Each row is a point on a landscape with many valleys, with its height.
A ball rolls from a point to the lowest of its 2 nearest points, and stops where none of them is lower. Distance is the straight distance between rows; heights are no part of it.
Tede height 198: [110 183 117 128  92 180 164 167 121 143 175 127 119 109 150 147  75 115
 144 119 143]
Pon height 729: [130  90 149  87 130 143 118 115 136 183 100 164 162 121 168 133 114 120
 160 125  91]
petir height 598: [101 169 135  90 147 132 133 128 143 109 182  98 188 106 143 118 114 171
 134 140  96]
fosu height 582: [147 142 143 144 110 187 164 132 144 118 119 105 184  95 178 133  88 112
 120 143 125]
Zevo height 500: [ 96 150  88 152 151 108 132 163 138 170 163 143  66 120 135 134 145 123
 149 110 135]
tup height 676: [115 165  79 159 132 120 121 100 126 118 169 206  47 123 144 102 129 131
 136 118 144]
bisi height 426: [155 149 148 164 106 158  90 102 132 112 107 157 162 187 150 170 189  30
 156  90 116]
felot height 538: [135  65  87 157 135  85 124 184 117 132 104 143 144 119  68 114  84 102
 124 137 120]
bol height 751: [165 100 141  85 134 141  95 107 128 150  83 194 127 148 194 130 122 106
 140 130 138]
vam height 579: [ 86 164 198 133 143 153 113 148 137 135 164 170 147 129 128  94  70 159
 130 107 122]
maki height 574: [128 158 109 123 146  99 160  65 123  99 128 126  99 155  59 138 175 141
 104 179 167]
ruz height 892: [175  85  75 150 170 117 117 175 153  61 126 126 140 140 142  98 134 122
 111 153 116]
raz height 210: [119  98 143  87 150 131 116  77 139 134 126  94 153 117  94 193 149 127
  90 167 155]
nupil height 906: [151 105  74 108 185 123 118 135 153 100 128 144 122 153 154  92 168 159
  93 141 115]
bogu height 752: [161 163 123 146 126 127  97 136  99  81 165 121  90 171 157 168 126  83
 168  98 187]
nes height 502: [120 138 117 128 136 150 134 161 145 161 114 191 118 127 100 100 100 129
  39 107 130]
ruv height 594: [ 81 120 145 104 111  82 130 111 139 109  80  89 167  88 111 111 123 165
 154  86  74]
kido height 442: [126 121  93 118 122  51 118  99 123 114  90  89 113 103  83 136 173 164
 133 117 151]
nada height 697: [135 124 150  49 127 135  96 100 134 175 164 108 160 140 109 153 149 161
 121 173  87]
supek height 362: [167 107 132 116 108 122 130 140 130  81 134 162 102 130 133 183 161  68
 189 114 130]
vul height 499: [137 139 148  97 123 102 128 201  95 127 128 176  97 153 144 104 144 155
 139 131 126]
sen height 742: [158 151  89  94 125 130 178 125 135  94 131 131 153 131  90 152 105  94
 118 163 136]
marot height 947: [ 76 116 124  99 152  93 116 118 136 164 150 162 162  71 123 149 140 147
 159 129 107]
vuduf height 401: [151 114 138 145 119 154 104 121 123  83 143 131 123 185 114 180 179  36
 180  91 118]
nuvo height 129: [103 111 103 128 157 140 154  73 150 153 156 127  96 120 146 126 167 151
 141 140 109]
vuz height 656: [212  81 176 125 128 164 122  94 107 100 122 119 109 152 128 157 166 107
 151 157 150]
Tidar height 567: [ 82  88 165 149 108 155 108 179  84 145 174 156  68 122 109  95  97 132
 116 125 153]
Rif height 613: [ 58 143 165  90 144 109 118 144 167 111 150 154 154 140  83  97  82 171
 115 135  67]
Verin height 421: [137 123 128  86 101 109 132 108 105  55 106 114 184 107 108  92 110 164
 116 132 107]
duru height 464: [ 78 130 145 120 138 135 110 147 114 153 167 135 100 126 172 103 153 183
 156 117 104]
tusiz height 532: [ 78 135 160 147 123 130 169 119 100 127 146 182 109  87 108 101 122 152
 134 140 132]
Kiso height 323: [106 120  95 155 134 128 171 122 112 116 178  96 161  75  82 143 103 132
 174 133 118]
mig height 486: [156 174 102 103 108 101 133 144 161  68  85 102 167 125 130 163 135 105
  88 129 163]
sato height 717: [145  83 138  89 110 133 113 146 180 168  99 120 118 176 162 171 166  74
 153 156  95]
nulag height 760: [156 150 146 185 149 144 116 176 112  88 128 115 102 172 145 146 140  89
 127 119 206]
Mal height 402: [125 130 107  91 132 143 166 145 157 104 142  87 118 124 153 124 178 152
 125 137  84]
muri height 632: [114 130 125 136 129 106 179 170 120 159 112  86 104 136  97 135 143 152
 133 122 135]
vis height 670: [108  99 125 126 111 157 138 224 147 134 138 138 108 137 139 119 134 117
  98 142  99]
Mopun height 543: [157 155 141 131 137 169 151 146  90  91 160 144 149 115 159 118 106 142
 132 139 172]
Fet height 720: [124 103 109  86 145  97 111 157  98 154 177 142 152 162  77 123 123 141
 158 182 125]
suno height 333: [148 153 134 121 139 156 148 120 133  93 141 109  96 167 140 148 189 122
 127 133 155]
nole height 552: [154  74 121 145 156 127  97 192 158 150  99  93 145 175 171 120 151 115
 123 164 129]
dasim height 300: [ 65  81 139 167 135 177 153 117 125 115 118 128  56 101 146 123 155 133
 106 121 146]
kub height 231: [160 104 109  97 140 147 123  48 153 174 111  74 138 136 120 146 141 137
 124 129  85]
rigi height 719: [206 135 160  99 149 106  91  97 119 102 122 129 120 123  74 196 174 129
 116 147 139]
ran height 655: [ 83 119 100 117 134  58  88 137 115 122 154 121 174  98  66 117 114 148
 152 148 130]
vaz height 295: [111  98  76  87 105  93  85 125 115 125  70 124 144 126  73 129 118 128
 117 139 171]
pif height 750: [ 98 118 149 156 132 125 107 156  97 183 137 163  69 146 128  62 100 157
 141  71 100]
kozon height 307: [148 126 149 151 123 102 152 138 135 158  74  76 182  78 139 154 111 115
 147 106 132]
fep height 383: [ 62 167 114 123 150  92 141 106 155 157 128 104 116 104 114 155 181 165
  74 161 149]
ganef height 528: [ 65 146 149 133 134 164 155  64 143 139 123 118  71 134 140 177 179 114
 126 109 157]
guvo height 563: [113 145 111 138 132 157 106 158 126 179 169 206  84 127  99 118  97 124
  76 119 158]
nute height 284: [139 120 158 190 137 154 137 154 116 148 105  89 136  99 198  88 114 145
 165  79 108]
Bor height 492: [106 175 151 128 115 172 188  89 152 147  71 112  90 145 145 153 152 116
 100 107 155]
zaliv height 510: [136  63 121 179 132 187 111 176 129 154 150 129 109 155 134 114  81  80
 120 144 150]
Fadi height 445: [ 88 129 138 125 138 139 145 128 123 151  97 104 182  88 120 129  86 151
  78 112 136]
Vanid height 600: [151 154 132 155 141 109 156 141  95 116  98 162 152 105  93  79  74 160
  89  88 126]
pefu height 537: [ 85 105 180 151  94 167 127 167  88 111 156 116  96 111 157  90 100 139
 147 106 124]
ket height 581: [ 76 169 145 108 129 120 142 128 138 115 189 176 151 122  91  82  94 147
 147 153  72]
piv height 554: [146 119 156 174 123 135 124 211 141 161 111 122 151 115 179 134 109 106
 125 133 147]
bago height 777: [126 149  69 113 115 142 153 146 158 108  94 136 157 149  97 135  77  88
  62 152 132]
neda height 593: [143  90 176 114 171 134  90 156 108 140 121 126 197 155 161  97  97 143
 135 143 134]
malag height 703: [128 106 146 115 137 113 143 141 152 116  85 154 141 171  93 184 160  60
 134 143 131]
gol height 607: [150 158 132  74 105 125 113  95 145 122 120 166  82 143 185 174 168  98
 152  97 129]
keku height 265: [159 176 114 146 104 154 174 136 185  77 112 108 144 188 139 150 152  64
 121 131 102]
Zelu height 553: [143 113 139 109  95 111 141  65 111 132  81  64 164  72  96 121 125 163
 150  93  78]
daget height 689: [ 91 109 134 118 151  72  91 120 123 141 185 132 166 137  63  94 135 149
 162 175  96]
gonu height 380: [136 147 126 130 149  80 125 187 118 157 100 110 184  85 144 155 105 146
 145 105 147]
rado height 867: [136 127 103 147 147 121 108 157 140  47 150 102 169 102 108  65  99 169
  93 117  95]
bivib height 491: [ 41 143 151 114  92 112  91 133 111 174 197 121  76 128 167 115 133 142
 146 142 114]
naza height 789: [134 123 113 138 170  85 123 120 125 148 105 138 157 129 124  77 104 162
 136  81  82]
minu height 631: [ 74 166 144  61  96  98 117 100 141 106 165  93 180 117  89 105 125 172
 140 153  79]
biti height 658: [133 133 115 160 173 110  84 167 137 134 179 147 168  95 109 104 113 161
  65 121 151]
nub height 146: [126 162 122 182 104 174 150 137 103 142 157 124  88 111 133 133  71 107
 124  92 165]
fazas height 596: [ 92 127  90 147 169 128 123 199 167 136 150 113  99 162  94 159 153 105
  82 129 138]
Reped height 458: [152 145  95 104  76 113  85 131 175  86  50  66 162 124 144 131 139 122
 102 142 143]
Tusa height 441: [110 139 131 139 168 113 111 196 128 168 159 135 153  80 149 153 114 149
 131 113 152]
Mazo height 339: [119 139 144 133 135 186 109 120 127 172 111 142 140 131 202 119  75 123
 108 116 149]
Kufu height 599: [135 115 190 103 107 155 103 141  85 124 157 100 143 132 197 115 122 145
 178 129 134]
Bizo height 516: [131 148 137 123 101  85 143  38 102 125 129  86 156 101  62 102 141 181
 153 120  93]
kapaf height 463: [162  70 109 159  89  82 142 139  98 114  70 117 161 132  77 110  96 107
 152 140 114]
Nune height 573: [126 181 134 121 122 147 163 144 115 137 189  83 152 126 131 104 126 174
 154 145 115]
tuvov height 454: [161 112 109 131 149 168 161 108 113 128 117 138 123 181  99  95  95 118
 104 167 143]
Vem height 258: [160  78 130 123 145 100 146 124  99  93 147 149 122  78 114 158 175 133
 177 130 134]
didig height 223: [113 116 124  81 121 138 117 106 119 186 130 139 103 180 168  93 138 142
 170 106  76]
rem height 566: [158  90 177 100 135 120 110  72  89 166  80  84 171 108  89 147 122 147
 113 140 148]
Nepi height 525: [121 134 131 130 123 144 114 128 104  81 156 153 100  99 190 127 132 133
 146 119 166]
ril height 587: [165 120 134 102  79 116 119  71 146 155  57  82 184 107 125 121 111 136
 123 117  71]
sug height 818: [108  87 104 160 166  90 116 131 111 139 108  96 152 133  77  81 109 170
 116 109 112]
gat height 615: [135  99 159  92 118 169 126 135 103 120 169 103 110 145 150 137 167 141
 172 165 131]
nevub height 830: [119 104  61  73 112 125  94 119 159 131  75 103 153 160 113  98 102 131
  80 153 100]
Koti height 898: [ 85 121 136 114 157 104 139 129 115 154 116 195 177  97 103 121  86 144
 136 114 105]
Popok height 808: [145 134  55 107 126 129 133 110 165 115  83 100 135 195 101 136 123  96
  78 143 123]
gaven height 544: [ 99 138  72 152 172  87 140 139 150 139 141 144 102 134  81 166 154 113
 128 120 145]
tiz height 743: [140 122  93 128 149 121 138 163  98 115 194 169 116 143  80  93 118 137
 150 160 114]
Nide height 848: [126  97  88 134 114 104  95 164 171 145  61 106 153 168 127 101  96 116
  72 168 108]
Pirid height 669: [126 131 154 115 122 140 170 125 103 196  98 102 109 151 111 164 131 113
 158 122 153]
Vari height 431: [168 106 121 169 102 154 157 181 138 104 133 151 149 138 142 112  73  84
 133 160 114]
nugo height 564: [ 68 145 124 121 115 128 102  62 152 115 157 138  64 121 187 183 169 118
 133 100 147]
godim height 451: [117 164 101 117  99 124 104 158 114 128 146 132  22 194 169 120 126 134
 103  89 134]
pup height 854: [142 135 107 125 153  68  90 144 108  60 142 108 160 127  98  74 136 195
 119 137 126]
lud height 545: [155 172 131 116 128 105 148  75  98 121 163  83 166 120  99  96 134 183
 137 144 119]
zozib height 498: [ 93 108 159 181 162 116 141 166 158 112  72 109 116 150 132 158 175  91
  91 111 168]
lim height 204: [126 145 103 169 110 129 184 140 184  77  72 133 120 161 115 138 146  72
  88 125  99]
bep height 377: [140  91 134 140 151 138 161 115 101  91 156 107 177 100 105 115 103 131
 185 134  97]
Saze height 395: [156 103 166 112 103 169 146  92 144 112  86 144 137 104 185 146 149 109
 129 152 123]
sal height 572: [124 136 125 100 134 123 143 113 142 140 156 132 109 124  84 202 155  94
 169 124 130]
nera height 645: [136  93 181  95 131 167 111  41  94 112 161 164 145 117 137 105 121 145
 172 139 107]
kerug height 376: [126 120 109 103 110  80 113  94 123 111  50 106 115 127  52 166 154 114
 115 118 166]
pef height 157: [166 124 119 166  97 133 173 144 134 152  82 127  94 174 152 112 127  89
 169 119  95]
fod height 471: [117 154  86 148 116 137  94 179 130 176 164 134  34 163 141 122 118 117
 131  76 131]
roke height 671: [170 152 157  94 117 125 155  95 104 117 154 132 175  75 112 158 131 143
 166 131 127]
movag height 508: [137 146 164 153 109 142 126 179  94  97 130 183  84  90 175 125 114 129
 117  94 180]
muno height 191: [133 116 126 142 102 145 125 148 106 167 106 130 100 167 189  74 102 121
 174 100  89]
mib height 636: [113  95 102 135 155 136 128 188 158 136 117 106 119 129 115 128 123 135
  76 139 120]
pegot height 759: [127 119  98 151 131 139 124 150  99 120 180 163  89 141 131  87 100 129
 182 112 109]
sugok height 519: [140 173  74  89 113  85 115 150 139  58 120 117 139 110 113 132 145 154
  89 137 148]
tabe height 405: [196  93 110 147  93  78 132 142 144 114  82 108 154 167  97 148 136  86
 150 170 118]
datul height 578: [139 184 123 139 167  88 105 112 117 163 196 124 168 119 137 106 134 162
 151 166 157]
Zemo height 639: [111 134 133  90 142 103 138 130 124 134 119 152 126 173  39 208 161  73
 134 130 146]
Pomu height 177: [105  94 124 158 108 129 150 119 159 165  68 145 104 126 167 167 133  67
 164  97 119]
Netag height 641: [125 102 156  84 146 110 128  91  86 165  88 154 174 143  93 116 104 146
 117 153 143]
gopu height 635: [172  88 166 113 142 165 133  77 105 127 145  87 126 130 125 124 173 157
 134 160 120]
rab height 373: [143 131 140 141 154 133 109  92 144 124 148 100  83 146 128 179 221 118
 161  97 138]
nulu height 576: [ 42 154 144 131 118 132 146 118 134 158 178 155 116  79 127 122 152 133
 112 176 139]
lum height 324: [121 155  77 128 120 107 166 101 148 116  65  82 121 109 122 120 134 152
  87 103 109]
Topob height 97: [130 151 110 190 112 152 177 151 113 129 124 106  77 141 124 153 107  79
 163  99 151]
Komek height 309: [110 141 143 106 152 135 124  79 146 177 118 105 126 144 118 168 172 145
  96 153 158]
tenuv height 517: [122 131 145 105 103 132 161  84 117 110  78  96 180  73 121 151 102 141
  95 135 149]
gotif height 633: [127 161 127  80 119 113 144 114 146 119 163 116 175  74 140 161 152 161
 124 143 114]
bub height 365: [139  68 163 142 117 164 130 121 162  98 103 116 132 131 152 187 163  73
 129 158 144]
Zavol height 435: [ 96 136 135 138 140 157 139 128 116 166  91 199  81 112 146  98 111 150
  78  99 143]
dato height 178: [100  95  87 132 120 174 127  81 128 111 150 120  66 133 179 114 140 125
 152 114 109]
Vaf height 588: [146 100 174 144 115 183  95 163 117 112 141 115 159 132 213 102  94 117
 159 150 131]
dizal height 434: [165  84  96 121  91  81  70 105 153 126  46  79 162 114 123 135 144 118
 132 126 129]
Geseg height 776: [208 130 110  91 136 114 122  86 106 155 126 175 148 141 127 121 123 131
 170 118 101]
Puzu height 325: [169  66 127 151 144 116 138 148 132  79 122 129 163  91 135 138 131 104
 167 145 123]
vek height 308: [134 120 138 147 133 158 134 129 131 148 126  73 104 114 193 136 154 144
 154 103 131]
nopi height 562: [153 146 154 149 137 164 142 169 125  98 148 128 180  97 152  96  75 134
 134 107 123]
telet height 690: [148 122 169 147  89 151 152  96  94  96  94 147  72 159 136 150 139  72
 162 109 165]
losa height 367: [208  89 118 154  98 102 144 146 135  84 113 107 193 128 136 129 126 103
 151 172 113]
Fudo height 699: [141  95 106  98 108 127 138 200 167 133 118 124 129 152 157 149 156  96
 147 155  77]
savog height 618: [131 156 101 138 157  79 135 116 125 121 137 170 107 137  88 107 149 159
  89 169 162]
Dapa height 366: [152 139 101 106 100 122 156 131 146  95  82  77 146 136 147  92 148 159
  93 133  81]
Nepeb height 730: [137 113 129 126 106 132  72 152 177 129 115 137 112 186 203 182 150  57
 155 133 129]
sevu height 275: [168 110 115 140 140 183 157  33 129 151 111  94 135 127 130 148 125 117
 130 127 123]
murub height 447: [147 137 157 165 112 157 103 124 169 103 112 139 185 200 135 189 165  38
 133 144 136]
debe height 718: [147 137 177 135 156 135  96 179 135 139 146 142 183 134  91  76  65 160
  70  88 137]
Tapi height 691: [152 179 127 141 147 103  96 174 115 138 172 125 171 121  80  94  65 166
  92 108 146]
gazun height 436: [180 120 160 163 118 122 162 140 115  93  77 135 148 103 157 120 145 125
 115 129 159]
Gobov height 404: [ 93 132 161 129 137 122 154 156 141 112 126 122 113  94 147 193 178 104
 133 119 165]
Volip height 301: [161 184  97 132 130 161 173 171 150  89 145 113  96 185 145 132 149 100
 126 116 120]
dola height 336: [113 114 166  95 119 124 138 110 116 114 154 160  98  74 144 176 188 128
 164 136 151]
gif height 472: [128 151 152 118 104 141 110 192  93 130 135 140  60 152 181  96 135 158
  97 111 144]
gad height 708: [171 164 108  99 101 103 142 112 107  86 133  96 171  95  76 161 107 139
 139 142 154]
mumo height 381: [116 129 125 129 140 119 152 146 167 137  98  85 148 109 151 187 151 115
 121 122 133]
mabib height 530: [117  91 147 190 141 122 116 215 156 127  94 130 103 120 168 157 155  93
 122 115 153]
bir height 559: [143 205  81 179 174  93 124 141 146 152 197 132 131 103 140 100 137 156
 116 136 145]
mefu height 501: [ 82 193 126 149 127  76 169 103 136 152 135 147 123  78 118 100 154 181
 103 121 116]
Vun height 840: [104 127  78 159 150  69  80 113 132 100 124  88 135 118  96  58 141 199
 113 106 105]
Filu height 741: [138 140 105 127 128 125 109 163 131 128 125 144  83 192 171 158 133  74
 170 101 151]
puda height 586: [127 155 150  86 126 144  80  57 149 134 153 155  80 117 187 181 188 133
 136 120 138]
Vimo height 379: [173 134 107  60  99 135 122  65 135  80 115 116 168 122 107 114 117 142
  93 146  98]
tive height 539: [123 211  91 163 143  82 143 129 145 125 156 141 140  70 110 111 119 160
  87 121 136]
Fub height 558: [118 150  82  89 135  83 113 172 142  98 152 168 148 109 118 109 124 168
  97 133 102]
seme height 473: [109 128 138 192 122 155 140 134 173 122  97 125 165 160 132 187 131  43
 114 124 146]
vumon height 535: [127  84 116 163 140 170 104 173 148 132 132  96  85 171 172 124 125  93
 126 136 138]
dife height 95: [160 115 116 150  91 116 170 134 151 135  66 168 133 122 154 146 113  82
 147 132 103]
tusak height 515: [ 58 132 167 120  85 131  97 149  78 131 175 111  65 126 174 111  90 168
 109 116 123]
zag height 408: [109 163 145 124 137 114  90  88 133 115 173 128  62 198 135 159 210 108
 149 112 158]
taruk height 243: [112 146 108 147 138 135 200 118 124 126 143 120 129  83  90 174 108 114
 136 121 150]
Lupi height 495: [145 123 129 124 132  92 107  59 100 129  82  75 150 101  90 142 165 176
 102 123 167]
daf height 747: [162  87 154  83 118 137 120 113 136 121  85 192 117 160 135 166 151  78
 133 151 147]
kuf height 375: [107 134 124 130 143 164 133 131 160 166  89 137 173 116 169 107  79 131
  82 121 100]
zapov height 478: [153 141 148 136 132 133 174 108 103 111  76 115 160 116 115 145 114 122
  99 143 186]
damo height 273: [ 98 154 111 102 134 150  78 103 115 128 204 146 113 139 199 109 130 155
 140 161 147]
Vizoz height 412: [130 106 176 157 103 155 148 136 119 106  82 142 123 102 201 115 137 118
 138 124 127]
bavoz height 184: [161 141  85 111 162 118 129  49 168 151 146 104 108 137 127 147 185 158
 118 127 101]
remab height 123: [135 157  99 159  99 151 186 190 177 101 104 153  99 124 130 136 125  91
  79 112  98]
luku height 698: [162  97 187  88 122 129 130  99 108 160  80 151 192 107 130 128  99 121
 148 137 100]
gud height 557: [ 92 159 190 143 138 121 128 156 147 103 197 194 120 123  76  77  87 157
 142 123 105]
vikin height 711: [131 140 104 131 141 118 154 160 131 191  99 139 127 158 102 158  92  86
 134 121 151]
zef height 326: [176  92 111 148 114 146 148  54 149 117  79 103 164 122 119 136 114  92
 109 160 114]
totut height 666: [122 119 126  56 104 120  86  97 133 134 147  73 188 106  82 142 127 156
 132 149  93]
posuk height 312: [149  79 156 119 126 142 115 108 154 105 100  72 151 119 104 185 176  99
  88 162 129]
vof height 262: [112 138  73 149 107 122 147 156 175 119  71 113 125 103 114  92 118 147
  47  86  85]
fem height 531: [124 147 179 121 132 111 138 189  97 115 157 189 119 143 103  66 111 163
 141 109  97]
Pak height 727: [ 76 149 174 159  97 127 113 140 118 171 179 186  78 120 101  65  88 150
 128  60 103]
kap height 316: [121 143 136  90 111 168  97  93  96 157 130 129 105 151 197 132  91 124
 137 132 157]
tedi height 393: [161  69 116 103 130 133 142  78  95 103  90 121 134 152  68 120 123 123
 104 171 145]
goza height 768: [141 107 122 160 180 114 115 132 108 162 112 164  98 157 146  61 128 156
 154  94 106]
gezik height 605: [ 56 167 149 155 145 127 109 140 151 133 212 167 131  72 130  83 130 141
 104 151 111]
refeg height 754: [111 140  92  96 111 112 154 134 118 175  99  95 147 149  66 130  78 120
 118 133 131]
Mireb height 627: [118 109 158 115 173 142  98  63 112 140 164 152 167  98 157 113 128 156
 165 137 135]
Kobi height 753: [185 132 128  83 131 103 114  81 114 170 141 139 120 109  81 167 144 134
 156 135  85]
nidoz height 196: [125 128 111 149  97 149 173 190 171 122 126 137 109  88 122  99 131 138
  62  79  79]
fam height 314: [109 147 124 146 151 154 101  58 125 131 169  98  80 140 171 149 166 144
 134 151 193]
zuf height 322: [177 102 151  94  97 110 140 147  95 121 133 158  97 124 130 148 163 117
 197 126 111]
ded height 479: [115 113 143 115 121 129 177 122  95  84 111 148 143  95 109 111 130 160
 117 143 114]
kupus height 388: [173  82  85 119 138 105  93  64 153 124  82  94 166  99 111 166 119 100
 119 121 129]
Gogem height 432: [102 167 121 133 128 124 106 127 110 122 150 120  38 210 143 131 155 118
 133 129 167]
bave height 497: [116 132 100  99 139 157 156  71 125 149 130 120 132 172  89 110 117 150
  88 167 124]
Naz height 709: [125 157 180 134  76 149 142  79 114  97 111  94  75 152 151 181 169  79
 154  75 130]
teve height 707: [ 91 154 132 148 105 120  70 131 117 149 206 193  74 118 146  79  89 143
 128  81 114]
Zib height 661: [168  97 137  93 102 169 104  74  94 107 148 158 116 123 177 125 108 102
 177 123 113]
das height 560: [150 149 177 143 128 131 158 156 107 126 110 198 107 116 127  54 108 166
 102  81 108]
zuk height 757: [162 107  93 134 141 112 121 181 103 136 157 162 103 144 141 140 112 100
 194 113 151]
kofo height 467: [148  89 113 194 131 154 137 175 135 144 132 137 138 133 123  85  69 101
 137 112  96]
mov height 654: [140 161 108 154 143 114 168 104 108  96 144 172  74 123 119 119 162 140
 140 135 154]
rer height 361: [ 91 103 134 154 150 149 173 128 138 138  75 150  92 107 138 133 140 123
  89 119 134]
gize height 155: [102 147 128 176 143 150 186 125 137 117 118  86 119 134 101 182 148  76
 147  95 155]
palo height 536: [129 127 113 104 135 130 136  64 128 132 169 119 115 152  80 121 176 146
 104 200 132]
tubag height 444: [ 80 158  93 118 146 103 136  90 147 177 141 111 144 105 119 121 126 172
  98 139 125]
fuz height 328: [104 138 122 156 140 149 105 116 115 152 178  59  74 138 191 115 150 165
 144 121 165]
nafom height 484: [114 152 114 106  77 104 101  85 100 117 104  85 146  86  62 102 140 182
 169 113 145]
vep height 403: [135  97 113 170  82 183 131 134 140 106 123 146 111 141 182 132  94  69
 148 154 125]
Vapa height 371: [149 116 103 118 160  78 110 137 119 127  88 127 153 141  96 141 112 130
  96 148 180]
Rez height 601: [125 163 130 162 140 135 162 152 105 164 145  79 134 126 113 110 105 163
 124 110 137]
botir height 626: [100 140 119 165 149 135 102 158 153 145 206 162 123  71 124  95 121 160
  83  92 124]
dod height 682: [186 111 178 113 154 147 100  94 129 103 114 126 117 177  93 185 197  95
 114 130 133]
tori height 294: [126 152 132  94 120 182  91  81 116 154 185  94 107 157 169 153 135 141
 135 161 168]
mavo height 860: [ 89 129 177 136 160  96 116 115 119 134 105 169 175 123  69  94  51 151
 126 101 123]
Laz height 529: [104 148  99 130 118 113 125  98 129 156 178 131  70 131 135 166 166 105
 186 128 139]
nov height 880: [157  96  87 169 135 125 128 192 163  86 129  82 161 120 127  75 114 133
  94 125  79]
vatat height 575: [138 134 154 139  90 159  90 199 113 159 135 117 143 134 202 121  67 104
 153 118 139]
Zun height 787: [ 86 150 143 102  97 119 141 133 105 146 113  86 162 142  59  96  78 162
 110 137 122]
dib height 602: [ 85 126 112  96 135 106 120 181 162 119 143 138 170 115 113  98  95 158
 125 108  53]
geg height 595: [109 115 211 115 157 176  80 146 121 130 140 148 152 160 154  84  71 146
 151 121 131]
Vikam height 726: [145 155 161  78 118  91 103  68 114 177 155 130 150 110  76 142 160 160
 128 168  92]
Vekas height 485: [123 149 159 132 148 135  88 194 106 151 158 173 116  94 168 121 114 158
 105 104 171]
nevu height 448: [108 124 117 153 156 109 122 153 138  88  70 114 143 146  97 159 130  98
  59 125 179]
sive height 343: [ 81  89 131 181 114 150 125 152 112  89 129 124  48 119 149 150 131  78
 128 101 157]
vef height 571: [179  80 137  97 156 136  98 142 136 131 119 102 173 148 162 124 149 138
 136 170 120]
per height 824: [ 80 158 163 142 134 109 142 139  94 172 146 145 156 132  48  91  75 165
 108 126 127]
Sades height 378: [116  69 126 186 115 163 125 121 114 120 111 142  90 103 167 135  94  75
 155 116 151]
tineg height 248: [156 113 157 178 130 116 155 146 105 161  95 108 169 100 159 118 101 125
 189 103 116]
kigo height 446: [ 95 176 120 124 151 126 166 125 168 155  82 111 116 142 131 174 153 113
  92  94 136]
Zese height 674: [159  90 150 111  73 147 131  97  90  99 120 148  77 162 161 146  98  67
 173 141 139]
Lutu height 437: [ 87 139 111 138 128 139 149 161 132 119 189 123  98 104 141 101 180 161
 136 147 100]
sevub height 692: [ 80 166 116 164 115 146  87 106 130 148 191 194  53 109 150  76 112 126
  82 135 143]
Bufo height 251: [127 149 112  70 121 133  88 112 133 166 173 156 113 162 174 121 149 144
 164 147 104]
mef height 603: [149 137  98 137 168 107 105  74 122 146 189 158 149  97 136 127 133 133
 165 152 144]
Fasub height 634: [135 120 138 167 149 123 151  96 113 107  63 151 175 114 121  66  64 142
 100 104 110]
kuzus height 604: [112 118  77 134 123  71 131 179 113 129 130 120 146  92  63 149  92 130
 136 126 137]
vuf height 327: [178  90 107  59 110 120  97  83 127 109 108 108 146 141  73 147 134 127
 101 167 124]

For each start below, name the point where the ball stops.
dib => nuvo
pegot => Vem
telet => raz
daf => remab
sato => remab
rigi => vaz
nov => vuf
Nide => remab

Call two points neighbours if one is among the 2 nearest of the other. Go from one point of each pair to the other, from neighbour to neighbour, staying as low as possible. Name the highest point that can't be avoided.
tori and tineg => fuz
Topob and mumo => Gobov
raz and dife => tenuv
Topob and Vem => bep
dasim and gud => geg
